A landscape with many peaks, sampled at points; each row gives a point and its height.
A climber steps from a point to the highest of its 2 nearest points, and stops where none of them is higher. Distance is the straight distance between rows; heights are no part of it.
<960>: [-18  -7 -12 -65  16  15  41 -36  17 -22 -13   1  10  -4  -1  40   2 -14
  10  62   3  13  -8  -2 -48 -78]  height 271
<887>: [-35  30 -49   9 -29 -16 -83  19 -35 -21  13 -27 -23  -1   0 -31 -23  10
 -16 -29  10  50  19 -25  -6  10]  height 228
<1030>: [  2 -31  57  31   4 -13 -37  22  18  30  11 -16 -37 -15 -12 -36  20  34
 -27 -51  57  16 -34  19  28  11]  height 166
<1761>: [ 53  28 -26   7  57 -30  -9 -22   5  16   2  27 -42  -2 -15  20   0  21
 -59 -18  23   0  -8  10   3 -11]  height 104
<798>: [-56 -38  27 -22  16  16  31   1   7 -27  28 -23  39   0 -47 -13 -21 -21
  75  13 -32   6 -21 -15 -23  23]  height 46
<1034>: [-15  11 -32   6 -47  28  25 -50 -12  11  -1   5  11  20  24  26 -16 -25
  55  -8 -66 -64   4  -4  22  13]  height 164
<1739>: [  8  -4  -3  14   6 -10  -6 -10  29  10   0  -4 -14   2   0   8  14  -1
 -25  -9 -13  12 -20  13  26  -2]  height 412
<459>: [  8  26 -21  -6  23 -17  -9 -11  51 -20 -12 -15 -33 -13  -4 -20  18  15
 -34  -2   5  55 -25  17   6 -34]  height 455
<551>: [-63 -14  33 -59  28  15  36 -11 -21 -10  32 -24  17  -3 -24   0 -39  -9
 101  24 -27   6 -33 -11 -59   8]  height 39
<1633>: [ 17  25  16  -5   0  28  32 -25 -47  26 -16  -8  37  -4 -25  -8 -25 -48
  15 -33 -15 -49  26  -1  23  25]  height 285
<247>: [ 25  33 -46  -3  33  26  31 -27 -33   9 -43  19 -54 -10 -26  -7 -27  11
   9   4  17 -26   5  14   1  16]  height 579
<795>: [ 28  10  16  -6  29  14  79 -24 -30   4 -25  29  24  -2   2  48 -37   8
  72  50 -45 -55   6   7 -18 -12]  height 480
<1136>: [ 25 -17  45  36  39 -21 -23 -10 -28  49  20 -32   2  -9 -54 -24 -16   0
 -37 -51  25 -12  -6 -15  31   1]  height 269
<348>: [-15   0 -23 -61  -2  23  30  -4  47 -51 -26  24 -22  -9 -25  20  35  -3
 -12  11  25  18  -4  20 -34 -49]  height 202
<28>: [ 40  19 -15  26 -26 -26 -33  12 -12  16 -18  -5  42  20  40 -11   5 -27
 -42  -4 -26  11  22 -36  19  19]  height 402
<1550>: [ 12  14 -11  20 -26   8 -61  15 -11  -6  -6  13 -27   0  53  -5  21  27
 -32  26  19  38 -12  10  -3 -24]  height 509
<1281>: [-28 -28  14  48 -35   2 -87  37 -36   2  17 -35  -5  -3 -13 -57 -15  16
 -10 -19  31  24   5 -43  14  21]  height 171
<938>: [-23   4 -36 -14  28 -16  -1 -38   3 -17  24 -17  10   4   4  22   2 -11
  -9  50 -30  18  -2 -12  -7 -54]  height 335
<463>: [ 41   6  15   4 -27  -6 -24   4  77 -12 -10 -26  29  14   3 -49  38 -29
 -55  17   1  70 -28 -27   7 -38]  height 232
<1082>: [  2   8   4  57  35  -1 -13   7 -64  18  46 -21 -16  -3 -72 -26 -51   4
  19 -11  -1 -30  13 -17  29  43]  height 456
<398>: [-11 -12  24  36  -4  47   6  20 -46  13  16  29 -25  -3  15   2  -6  24
  65  45  14 -47 -11  28   7  40]  height 488
<768>: [-28 -14  10  15   8  27  18 -10 -40   8  19   4  12   6  18   5 -21  13
  58  48 -28 -28   0  15  -9   6]  height 534
<450>: [-76 -10  -1 -14  -9  35  14 -44 -20  23  39 -35 -26   6  16 -12 -19  10
  78   1 -19 -18 -27  24 -11   1]  height 201
<526>: [  5  24 -63   7 -35  14 -42 -17 -11 -13 -23  18 -36   9  50  18   7  18
  -9  29  -7  14  -6  -2 -10 -26]  height 563
<1354>: [ 11  -6 -18 -38 -15   3  35   3  20 -27 -12   7  63  22  19  27  26 -36
 -29  74 -11   9  29 -27 -41 -52]  height 276
<833>: [ -3 -23  -4 -35 -63  59 -13  -9  14   2 -33  23   1   9  32  19  31 -41
 -16  20  30 -23 -13 -10  -3  -7]  height 236
<1414>: [ 28  23 -47 -11 -57   0 -13 -24  23  11 -45   1 -14  14  64  27  19  -7
 -34  13 -12  14   0  -5   3 -44]  height 486
<311>: [-46  -4  -3   2  18   4  32  51 -15 -18  18   7 -52 -19 -44   4  -3  30
  53 -13  25 -19  15  37 -11  50]  height 408
<1310>: [-41 -66  62  27  -2  -5 -45  29   0  19  30 -41 -10 -20 -42 -26  13  23
 -11 -41  50  11 -18  -9   9 -17]  height 176
<168>: [ 16  11  21   1  11 -10  41  14  -6   8   9  33  -4 -11 -36  37  -1   3
   1 -68   0 -69  31  31  23  39]  height 215
<656>: [ 20  20  15   0  57 -20   8   8  45 -21  -3  -9 -22 -22 -28 -63  23  40
 -38   0  42  52 -17  31 -11 -23]  height 500
<180>: [  9  10   8  35 -69 -10 -48 -13   5  42  -4 -18  10  16  61  -4   1 -35
   7 -38 -37 -17 -12 -20  66  33]  height 350
<1468>: [-34  -2 -51   4 -15  38   9 -41   4   0  -6   7 -75   1  20  19   2  33
  58  26  -9 -15 -42  30  -2 -14]  height 473
<871>: [-11 -25  21 -43  19  -9  57  28  22 -31   1  40  12  -3 -21  70   8   4
  26   4 -17 -25  10  16 -38   2]  height 545
<30>: [ 37 -24  23 -27 -41  -6   1  28  66  -4  -6  18  40  18  11 -15  61 -30
 -79 -25  39   6   7 -16 -12  -5]  height 364
<516>: [  5 -52  57  28  17 -13   5  23  -6   9  15 -14  55  -4 -57 -24  -2 -10
 -10 -33   2 -22  15 -26  13  22]  height 65
<75>: [ -6  16 -63 -11  13  -5  54 -51  11 -31 -25  -1  30  10  31  -1 -31  11
  32  87 -53  -7  23 -20 -24 -47]  height 205
<845>: [-15 -33  41   6  40 -30   6  -7 -31  16  41 -32  55  -1 -50  21 -11 -29
  -7  -9 -11 -16  15 -25   3 -19]  height 79
<1333>: [ 18  10 -31  -8  38   9  63 -27 -26 -18 -38  31   5  -3  -5  24 -32  14
  32  58 -17 -34  23  -2 -22 -17]  height 558
<1249>: [-19  -2  19 -40 -10  -7  18   8 -30  11 -16 -14  36  -9  19  18  -4 -19
 -33  -7  11  -6  50  15 -22 -26]  height 363
<31>: [ 19   7 -27   8 -69 -14 -86  27  37 -23  -3 -18  21  26  28 -22  41 -39
 -26 -20  -3  66 -23 -59   8   0]  height 267
<215>: [-12 -27   3 -55 -29  59  17 -35  -9  14 -19  13  -4   8  10  43   9 -32
  22  29  17 -22 -26   2 -28 -36]  height 203
<866>: [-21  12  -3  23  54 -13  18  -8 -63  -4  53 -10  11  -4 -64   8 -51  -4
  42   9 -31 -40  29 -12  10  20]  height 417
<746>: [  3 -13  -2  30 -15  25 -59  30   5 -24  10  14 -21   6 -26 -39  14   3
 -10   5  29  24 -28 -23  15  41]  height 196
<1221>: [ -3  21 -50  36  -7   6  13 -40  20  -3 -11 -11   4  19  47 -27 -23  19
  37  48 -69  10 -14  -1  14   4]  height 165
<1022>: [ 35  -3  34 -20  34  24  64   1   4  21 -40  24 -20 -17  20  -7   6  38
   1  32  47 -13  -6  52 -29 -15]  height 160
<1101>: [ 26   2  -3  10 -43 -53 -22  36  16  14  -6 -14  50  23  42  14  35 -29
 -69 -27 -20   3  43 -25  17  -1]  height 469
<843>: [-55  -2  -7  38  -9  15   0  19 -17   0  14 -24 -27  -9  16 -51 -10  37
  65  12 -10   2  -5  28  15  44]  height 449
<858>: [ 49  40 -14  28  -6 -13 -84  15  25 -19  -9  -7 -19  -1  12 -47  -4  20
   3 -14  15 114 -46 -31  -1   6]  height 345
<886>: [-21   9 -11  24 -16  20 -30  13 -25  -1  -5  -6 -38  -4  37 -31   2  37
  16  26  15  22 -11  28   5   8]  height 472
<709>: [ 43 -11  31 -19 -19  36  27 -25  21  38 -35   6  29   6  10 -11  12 -44
 -27   0  12 -20 -11  -2  17   7]  height 377
<1766>: [ 23  33 -34 -32 -66  17 -27  -5  41 -12 -60  11 -34   1  45  -7  29  -7
 -42 -14  20  40  -5   3  -4 -31]  height 414
<1063>: [ 42  20 -10  13  -5 -14  -1  12 -22  17 -34  35 -18  -2  50  22   5  39
 -45  -2  13 -19  37  24   0  -6]  height 77
<1228>: [-15 -26  26 -15  35  33  31  27  29 -38  13  20 -26 -14 -31  -1  37  29
  38  44  35  16 -39  38 -37  -7]  height 168
<210>: [  5   0 -32 -32  -1  -3  65 -27   9 -24 -20  10  56  14  27  41 -15 -18
  17  90 -42 -14  33 -35 -42 -57]  height 234
<374>: [-42  -3  -3 -16   4  30  39  18 -21   6  -5   1 -66 -22  -8  17   5  29
  76   9  33 -22 -15  50 -23  18]  height 426
<65>: [  6  -4  44  14  -3  23  35  -4 -52  14  15  23  48   7  21  46 -20  -6
  58  38 -45 -63  16  10  -3   2]  height 470
<1565>: [-66 -25  30  14  28   1 -10  -7 -41  31  47 -52 -26 -19 -16 -21 -15  26
  37   7  21  15 -20  28  -4 -21]  height 221
<1233>: [-28 -21  15 -42  -7  40  34   8  54 -50  -6  12  -5  -4 -15   7  36   2
  32  36   1  25 -33  25 -31 -28]  height 182
<1706>: [ 36 -24  12  22  31 -57 -39  13  12  10  23 -22  41   9 -27 -11  28  -7
 -85 -20  21  27   5 -42  -3 -30]  height 360
<521>: [-31 -28  51 -10 -22   9   4  39 -12   8  -3  -3   4 -19  15 -11   9  18
  -2 -22  36  -6  19  33   4  16]  height 136
<1327>: [ -8  -4  43 -26  -2  19  47  25 -12  22 -35  10 -21 -26  33   1   9  28
  18  -4  39 -18  14  60 -15   0]  height 147
<1172>: [-33 -54  56  -7 -12  24 -24  18 -29  26  26 -23 -11 -12 -62  -7  -5 -16
   0 -53  60 -20  -6 -10   8  13]  height 186
<1012>: [-15  -8   4  47  22 -40 -36  46  10 -37  11 -26  10 -13 -31 -53   1  40
 -19 -14   2  44  15 -15   8  12]  height 403
<1223>: [-75  21 -21 -28   0  29  35 -60 -48  20  42 -32 -23  14  24  -3 -43  25
 106 -12 -32 -45   4  11 -32   4]  height 191
<704>: [ -7  22 -40  24  -6  29 -24 -37 -12  12  -8 -18 -21   9  -3 -57 -32 -13
  28   5 -24  15 -30 -14  20  42]  height 173
<1318>: [ 26  22 -33   2  -5 -32   6  32  72 -52 -22  32  -3   1   1  -8  35  24
 -45 -21 -13  23  17  12   2  13]  height 76
<1362>: [ 48  44 -52   7  55 -27  -6 -38   9   3 -24   3 -26  -3 -13  -6 -25  -2
 -38   8 -12  25 -14 -16  15  -7]  height 118
<284>: [ 10  41 -64   9  25 -14  16 -48  18 -19 -23 -17  10   6  22 -33 -31   4
   4  60 -52  30  -2 -18   5 -23]  height 181
<44>: [-27 -21  61 -36  24  16  29  -4 -37  35  26 -12 -23 -18 -37  41 -19  -8
  47 -21  25 -24 -26  31 -20  -1]  height 184
<893>: [ 22 -14 -18 -17 -60  57  27 -20  -4  -1 -61  43   1  12  36  28   5 -23
  20  28   4 -56   4  -7   1   4]  height 270
<701>: [ 20  40 -53  37 -10 -28 -22 -27 -20  17  -5 -21  29  24  41 -12 -29 -14
  -2   6 -68   2  16 -30  24  15]  height 351
<1759>: [ 20  31  -6  47  21  16   1  20 -57  20  12   5 -49  -9 -46 -27 -37  18
  26 -12  19 -35  15  13  27  67]  height 487
<1724>: [ 58  47 -46   6  18 -59 -23  17  54 -29 -18  21  -9   3   8   4  12  19
 -64 -35  -9  52  11 -14  -4   1]  height 90
<1754>: [ -2 -14  -1  31 -49  26 -54   5 -20   9   7  16   3  16  51   0  11 -11
  -1  25  -2 -16 -11 -15  24  20]  height 416
<147>: [ -8  -4  24  -9  67 -25  35  16   0 -22  15   2  14 -19   0   2   1  39
  -6  56  15  23  15  30 -33 -46]  height 474
<497>: [ 13 -17  21  53 -32   4 -42  -4  -9  24  23   2  18  16  14   3   8 -32
   7 -15 -29 -35 -19 -24  56  34]  height 381
<292>: [ 27   5  17  28 -66 -30 -81   9  20  39  -6 -19   1  12  76  -1  10 -20
 -18 -40  -3  41 -28 -32  47  11]  height 317
<1290>: [ 28   4  20   8 -43 -13 -56  37  49  -3 -10  34 -38  -2  47  -5  39  22
 -45 -54  43  22 -20   9  21  17]  height 260
<1779>: [ -2 -41  79   5  45 -18  14   3 -16  43  16 -37  10 -27 -46 -25  -6  16
 -20 -41  44  -2  -2  16   5 -12]  height 250
<1203>: [-15 -41  64  13 -30 -27 -17  35  29  12   6 -16  22  -9  26  -7  27  14
 -36 -37  17   2  11  19  25  -2]  height 126
<1764>: [-19 -39  43  -7  17   4  35  14  14  -9  12 -11  40  -4 -55 -11  -7 -22
  28 -16 -15  -9  -6  -4   2  36]  height 55
<1255>: [-29 -34  20   5   7 -13   4 -21  10  14  30 -48  51   7 -13  -5  -3 -32
   2  10 -34  12 -10 -18  10 -25]  height 92
<1057>: [-30 -23   6  -3  -2  -1 -12  58 -25 -38  13  11  15  -7 -45 -14  -1   7
 -21 -20  28  -4  49  -9 -19  38]  height 372
<1068>: [  7   2  12  24  43 -33   1   6 -19   6  15  -3   9  -6  29  12   3  36
 -37  43  -4  15  17  28  -1 -41]  height 468
<1561>: [ 72  10  19  -4  12  14  30 -23  32  36 -29  30  -2   2 -10 -24   8 -13
 -45 -40  26 -29 -15  11  21  29]  height 471
<1478>: [-52 -13 -23 -36  22  19  16 -47   7 -22  32 -11   2   7  -9  22  -6  -9
  37  51 -22  10 -29  -5 -31 -45]  height 304
<1654>: [ -3  27 -37   3 -49 -14 -83  11  13 -13  -9 -12 -26   5  24 -13   8  -7
 -23 -43   3  64 -19 -23  11   6]  height 241
<1390>: [ -9 -30  14  45 -43 -25 -88  24 -20  28   8 -44  14   0  -8 -28  -5 -10
 -25 -63   9  16   5 -66  33  12]  height 180
<1449>: [ 55  19  -8  25 -40 -22 -91  32  47 -26 -12  -9  19  10  13 -37  13 -13
  -5 -31  10 108 -34 -68   9  15]  height 307
<245>: [ 26  -7  49 -27   0  30  50  -6  -9  25 -28  10  43  -5 -17 -11  -9 -36
   3 -21  11 -35  15  10   7  28]  height 319
<1447>: [-56 -10  -3 -27  12 -19 -28  21  -8 -44  25 -21   8 -15 -25  -2  17   5
 -30   4  26  36  25   4 -26 -48]  height 526
<727>: [-78   8  23 -56  49 -30  36  30 -48 -20  28 -25 -12 -31 -15  25 -35  29
  75  15  13   8  22  20 -58 -12]  height 564
<145>: [-58  -2 -48   9 -19  -7 -63  -2 -49  -9  50 -30  -4  15 -21  -6 -22 -13
 -11 -12  -8   5  25 -36  -8   1]  height 217
<661>: [-21 -29  -9   5  26  30  -4  15  15 -32  32  20 -37   1 -56  15  19   8
  16  25  22   3 -37  10 -10  15]  height 156
<1400>: [ 51  11  -7 -30  25 -20  38  12  38 -26 -16  46  24   3  16   3  30  25
 -76  23  33  -1  35  14 -45 -42]  height 50
<585>: [ 47  22   8  10  42 -32  10 -15 -43  34   4   5  29  -2 -18  13 -12 -15
 -56 -26   1 -33  40  -5  12  -5]  height 259
<415>: [-21  30 -34  21  31  -4  16 -29 -20   8  -1 -32 -19  -7 -35 -49 -42  -8
  30 -16 -30   0  -2   0  28  38]  height 163
<1502>: [-68  -5  28 -77  42 -22  44 -13  -8 -16  20 -40  33 -19 -22  12 -41 -16
  59   9 -22  17  -4  -9 -44 -27]  height 32
<996>: [ 30  -6  45 -24  53   2  75  -9   6  21 -12  28  -1 -12 -14  25  -4  15
  14   3  11 -32  -9  40 -17  -4]  height 177
<421>: [-70 -37  30  -2 -13  20 -13 -20 -30  24  50 -39  -4  -2 -11  -3 -13  -8
  47 -16  -3  -9 -18   9   2  -3]  height 212
<1688>: [-24  -4 -14 -23 -43 -20 -21  23  -3  -8  -7 -18  37   8  28  14  26 -27
 -55 -21   1   9  50  -7  -6 -21]  height 407
<1605>: [-70  -3 -20 -14   9  -7   4  41 -26 -41  22 -13 -13 -18 -56 -10 -20  10
  21 -16  12   2  39   5 -17  30]  height 391
<1752>: [-20 -16  16 -38  12 -23  15  23  39 -44  13  -7  42  -4 -19  14  32 -11
 -34  14   6  30  26   4 -30 -49]  height 617
<377>: [ 17 -12  -1   8   4 -18  19   6  -9   1   7  16  45  15  21  47  15 -18
 -32  33 -29 -27  34  -1   0 -14]  height 362
<907>: [ 28   0 -12   5 -31  45  16   4  14  -6 -52  49 -36   0  23   0  10   8
  13   6  20 -40  -9  14  19  41]  height 301
<614>: [-16 -30  37  26 -28 -42 -48  15  39  13  13 -44   1 -10  13 -13  24   8
 -39 -50   0  39 -15   1  34 -23]  height 115
<1604>: [ 83  35 -13  19 -13 -61 -58  35  74 -21   0  22  10  17  30  11  34   6
 -47 -38  -2  84 -19 -39  -2  -3]  height 114
<1150>: [  6 -22  22 -21   0  13  67  -4  37  -8 -14  19  23   3   9  39   4  -5
  33  40 -36 -15 -11  19 -12 -15]  height 467
<340>: [-43   7 -53 -55  10  -2  21 -23  12 -37  -8   5 -44 -16 -20  48   4  -1
   6  -4   6  -2   3  14 -23 -43]  height 222
<702>: [ 29   2   8  22  49 -54 -24   0  11   7  24 -14  17  -3   6   4  13  20
 -71  18   9  38   2  -2   1 -48]  height 415
<926>: [-54  -7  10 -39  19 -10  47  25 -17 -32   7   8   7 -16 -16  42 -20  12
  68  11 -22 -16  18  17 -41  11]  height 619
<1152>: [ 11 -25  38 -35   3  67  37 -24 -21  29 -20  29 -25  -9   1  32   4  -5
  41  30  34 -33 -40  25 -23 -14]  height 178
<894>: [ -5  22 -18   0 -18  11  -5 -11 -49  16 -23  -5  20   4  14 -11 -23 -22
  -8  -6 -17 -27  39  -4  12  21]  height 264
<1466>: [-43  18 -35   5  36  -3   8 -50 -59   0  54 -22  23  11 -17  -3 -50 -10
  44  21 -49 -33  25 -26  -5   0]  height 379
<909>: [-20   8 -34 -13  -2  10  -8  42   8 -64  -8  30 -17  -5 -27  -6  19  17
 -20   1  23  13  28  11 -21  17]  height 349
<835>: [ 41 -11  17   1 -46   9  -8  13  62   7 -21  -2  39  23  27 -24  43 -43
 -52  16   6  22 -13 -28  17  -2]  height 288
<1010>: [  8 -23   0   3  32  31  20  15 -17 -24  23  41  -3   7 -62  27  -1  -9
  15  21  10 -33  -4  -7 -11  41]  height 144
<278>: [ 33  -7  48  -4  43 -14  57   9   5  32  17  30 -14 -14 -31  13   3  26
  -7 -59  31 -58   4  50   1  26]  height 199
<752>: [-33  21 -58 -14 -24  20  -8 -38 -31  -8 -11 -16  19  15  33 -19 -25 -16
  10  22 -32  -3  27 -19 -14  -2]  height 286
<157>: [ 14   1 -15  51 -24  -3 -45 -31 -30  33  34 -27  38  34  -6 -11  -9 -50
  13 -16 -51 -24 -13 -56  43  26]  height 347
<916>: [-27 -35  42  -1  -5  27 -16  -8 -37  35  45 -10 -13  -3 -42  33  -3 -26
  15 -30  19 -38 -20   4  15   3]  height 198
<578>: [  7 -24  33 -18 -55  18  58 -11  47  22 -21  12  28  11  56  48  13 -14
  15  38 -33 -28  -1  16   2 -32]  height 400
<673>: [ 33  -5  22   0  59 -20  30   6  32   5  -2  12  -5 -12 -33 -45   9  28
 -46 -29  40   9  -7  27  -8  12]  height 458
<1262>: [ 46 -24  29  14 -28  23  -9  24  45  -5 -18  41  27  18  29 -15  41 -19
 -34  21  17 -18 -11 -12  19  36]  height 326
<1730>: [ 47  21  10  35  -9 -23 -45  34  32  11 -11  26 -52  -6  13 -25   1  36
 -22 -66  36  26 -24   0  27  61]  height 240
<1734>: [ 34  11  -6  -7   3  -1  35  22   4 -18 -44  43   1  -8  46   5  11  48
 -39  31  24  -8  42  32 -27 -21]  height 66
<756>: [ -9 -18   4  31 -37 -28 -64  20 -15  21  29 -18  -2   7 -28  19   7 -31
 -35 -74   3 -19  13 -39  39  26]  height 193
<1216>: [ 28  42 -12  13  25  25  47  -6 -47  22 -13  25 -54 -13 -47  12 -29  13
  36 -28  14 -69  14  29  16  39]  height 527
<272>: [ 61  32 -42  25  24  -3   6 -55   2  29 -24   7 -15  14   0  14 -16 -20
 -15  13 -37 -13 -26 -13  31  -3]  height 134
<466>: [ -4  14 -46   7   7   5   7 -25  -9  -7 -21  12 -45  -3  24  28  -3  34
   4  36  -2  -9  -4  24  -6 -35]  height 512
<192>: [-51  20 -51  -8 -36  31  37 -65 -29   7   6  -2 -30  16  29  15 -36  16
  93 -16 -49 -63   6   8  -3   6]  height 179
<1332>: [ 22   1   5  44  -5  10 -49  14  -6  11   1   3 -21   4 -33 -43 -18  -8
  -2 -29  16   5 -24 -29  41  69]  height 208
<1207>: [-32   2 -44  18 -15  47 -39  -3  -9 -29  10  -2 -20  13 -19 -51  -8  -3
  28  26  -2  18 -24 -19  -1  39]  height 183
<855>: [-16  21 -45  24 -32  10 -30 -49 -35  23  21 -32  35  37  41 -34 -28 -27
  20   3 -60 -17  10 -39  12  20]  height 318
<169>: [  5   2   9  40 -26  38 -27  21 -58  14   0  32  -6   6  31  -4 -14   7
  19  29   7 -47  18   5  21  44]  height 454
<1165>: [ -3   6 -26  15  10  33  12  -8   5  11 -13  14 -89 -15  -3   2  15  32
  38  14  33 -13 -47  40   9  14]  height 448
<1776>: [ -2  20  44 -52  71 -43  62  10 -48   1  19  19   5 -30 -37  72 -42  11
  39 -16  -9 -45  28  13 -35  -9]  height 294
<685>: [ 49  16   0  50  -9 -17 -63   6  -6  29   0  11 -24   6  20  -5 -12   2
 -17 -31   1  20 -25 -22  38  46]  height 223
<1350>: [ 56  18   0 -20  12  -1  39   0  51   8 -44  37 -10  -6   9 -41  14  25
 -56 -35  34  -5   6  30  -8  21]  height 401
<793>: [ 67  22 -10  12  10  -4 -13  -6 -22  31 -11  51 -30   9  10  25   2  14
 -56 -30  30 -39   9   9   4  12]  height 89
<1455>: [-51 -14  10  30  18 -25   0  30   1 -21  17 -35  -1 -15 -18 -42  -4  36
  28   2 -11  30   4  21  10  13]  height 427
<1313>: [-11 -18 -34 -14 -17   5   2   4 -10 -23  13  10  47  29  12  41  28 -42
 -13  46 -23 -15  23 -27 -22 -23]  height 320
<1477>: [  5   4   4  11 -13 -11 -10  20   7   9   7  20 -34  -4 -25  19   8  -2
 -22 -71  11 -36  13  16  34  44]  height 229
<429>: [-11   2 -17  -8  45 -18  23 -15  -5 -11   9  -3   5  -9 -27  13 -11  -6
  -7  12 -13  -3   9   5   0 -11]  height 371
<1762>: [ 17  -6   7 -35 -24 -16  15  22  69 -31   0  -7  56  12  -8 -10  55 -38
 -69  14  14  40  21 -18 -26 -49]  height 479
<652>: [ 30  20 -25  27 -30  28   3 -45   0  26 -25  13 -13  18  25  12  -9 -23
  18   1 -41 -40 -22  -4  42  14]  height 150
<29>: [ 14  22 -15  33   5 -21 -47  23  26 -31 -13 -23  -1  -3 -11 -71  -4  16
 -14 -11  -2  76 -15 -21  12  21]  height 376
<1259>: [ 53  60 -71  10 -27 -15 -55 -24  46 -26 -23   2 -13  24  46  -3   7  -4
   2  31 -32  88 -36 -40  -9 -36]  height 162
<767>: [ -3  -3 -16 -30 -16  34  37  26  17 -36 -46  37  -9  -4  -7  -1  16   4
   4  -3  16 -19  20  21 -10  33]  height 324
<195>: [ 15  18 -10 -22  48  19  60  -2 -36  -8 -31  26   0 -15 -36  -4 -32   2
  21  14  13 -32  30  14 -21  27]  height 658
<42>: [ -3   0 -13  -7 -37  -3 -35  20  23  -1  -9  29 -51  -4  15  32  33  10
 -41 -52  28  -7  -4  24  16  10]  height 243
<539>: [-45  -8  40 -47  65 -26  42  30 -14 -28  27 -12   8 -31 -16  20  -8  30
  37  36  17  29   7  27 -54 -40]  height 520
<352>: [-49   9 -32 -95  25   8  48 -29  -5 -40 -22   2 -27 -23 -13  43 -18   5
  43  32  21   5   0   4 -60 -67]  height 242
<1413>: [ -7   3  34 -47  40 -24  47  11 -39   9   0  11  27 -21  -5  46 -21   2
  -9  -8  12 -27  50  23 -32 -22]  height 325
<218>: [ 13 -30  53  25 -29  26 -24  21  10  17 -13  10  16  -1  39 -38  19  -6
 -15  22  28  -4 -16   4  28  24]  height 375
<316>: [-41 -36  32   7 -17 -23   1   7  51  -4   9 -51  30  -9 -18 -23  10 -13
  -4 -31 -30  27  -7   1  27 -11]  height 103
<650>: [-39 -18  52 -13  34 -13  29   2  -6  28   8 -44 -10 -31  -7 -17   1  25
  10 -10  23  22  -9  49  -3 -25]  height 233
<875>: [ 34  23  -6 -36 -31  19  20   8  42 -10 -66  22 -11  -4  29 -31  21   8
 -48 -14  36  18  15  24  -9  -6]  height 359
<1755>: [ 61  43 -40  19 -46 -37 -67  11  62 -12  -9  10  -8  22  61  25  21  -7
  -4 -10 -28  91 -38 -37   9 -16]  height 140
<654>: [  1 -13  14   6 -12 -14  38 -20   0  22  17 -12  61  17  33  45  -1 -32
  14  36 -69 -31  16  -7   6 -26]  height 418
<609>: [-46 -15   5  24  -4  -5  13 -28 -22  12  48 -21  41  18  36  18 -19   1
  49  25 -75 -28  13   4   3  -8]  height 478
<139>: [ 33  36 -36   0 -25 -10 -49 -17  57 -29  -4 -19   6  23  14 -25  31 -26
 -26  30 -21  83 -35 -35  -6 -53]  height 190
<1482>: [ 52  13  32  27 -49 -37 -79  35  39  21  -7  11  -5   1  79   1  23  16
 -37 -37  27  63 -25 -16  25   0]  height 287
<574>: [ -4  -6  26 -22  42  41  23 -37 -60  43  13  -3 -28 -12 -28  20 -26  -6
  35  24  30 -27 -27  22 -17 -21]  height 170
<1032>: [-39 -17 -27  14 -16 -19 -35   4 -24  -6  50 -15  -4  12 -42  37  -2 -30
  -8 -42 -25 -27  17 -24  18  18]  height 204
<95>: [ 53 -14  22  24  40 -30 -11 -16  -9  37  15 -12  41  10 -41 -13   2 -29
 -62 -26   6  -6   3 -33  22  -3]  height 305
<728>: [  3  22 -36   1   6   2  33 -24  22  -4 -32  -1  -9  -2 -30  -9 -16 -20
   9 -30 -39 -16   2   5  33  40]  height 153

Where does a climber stop that starts at each point below?
<1228> => <656>
<1152> => <526>
<284> => <768>
<145> => <526>
<1318> => <526>

Call two points neighbours if one is among the 2 nearest of the other. Go from one point of each pair to the other, from neighbour to neighbour, staying as high as possible. Name the lowest point that can't be avoided.
<95>, <1561> => <835>
<497>, <1101> => <855>
<1752>, <1561> => <909>
<1561>, <656> => <1350>
<768>, <195> => <65>
<926>, <195> => <578>
<526>, <1561> => <875>
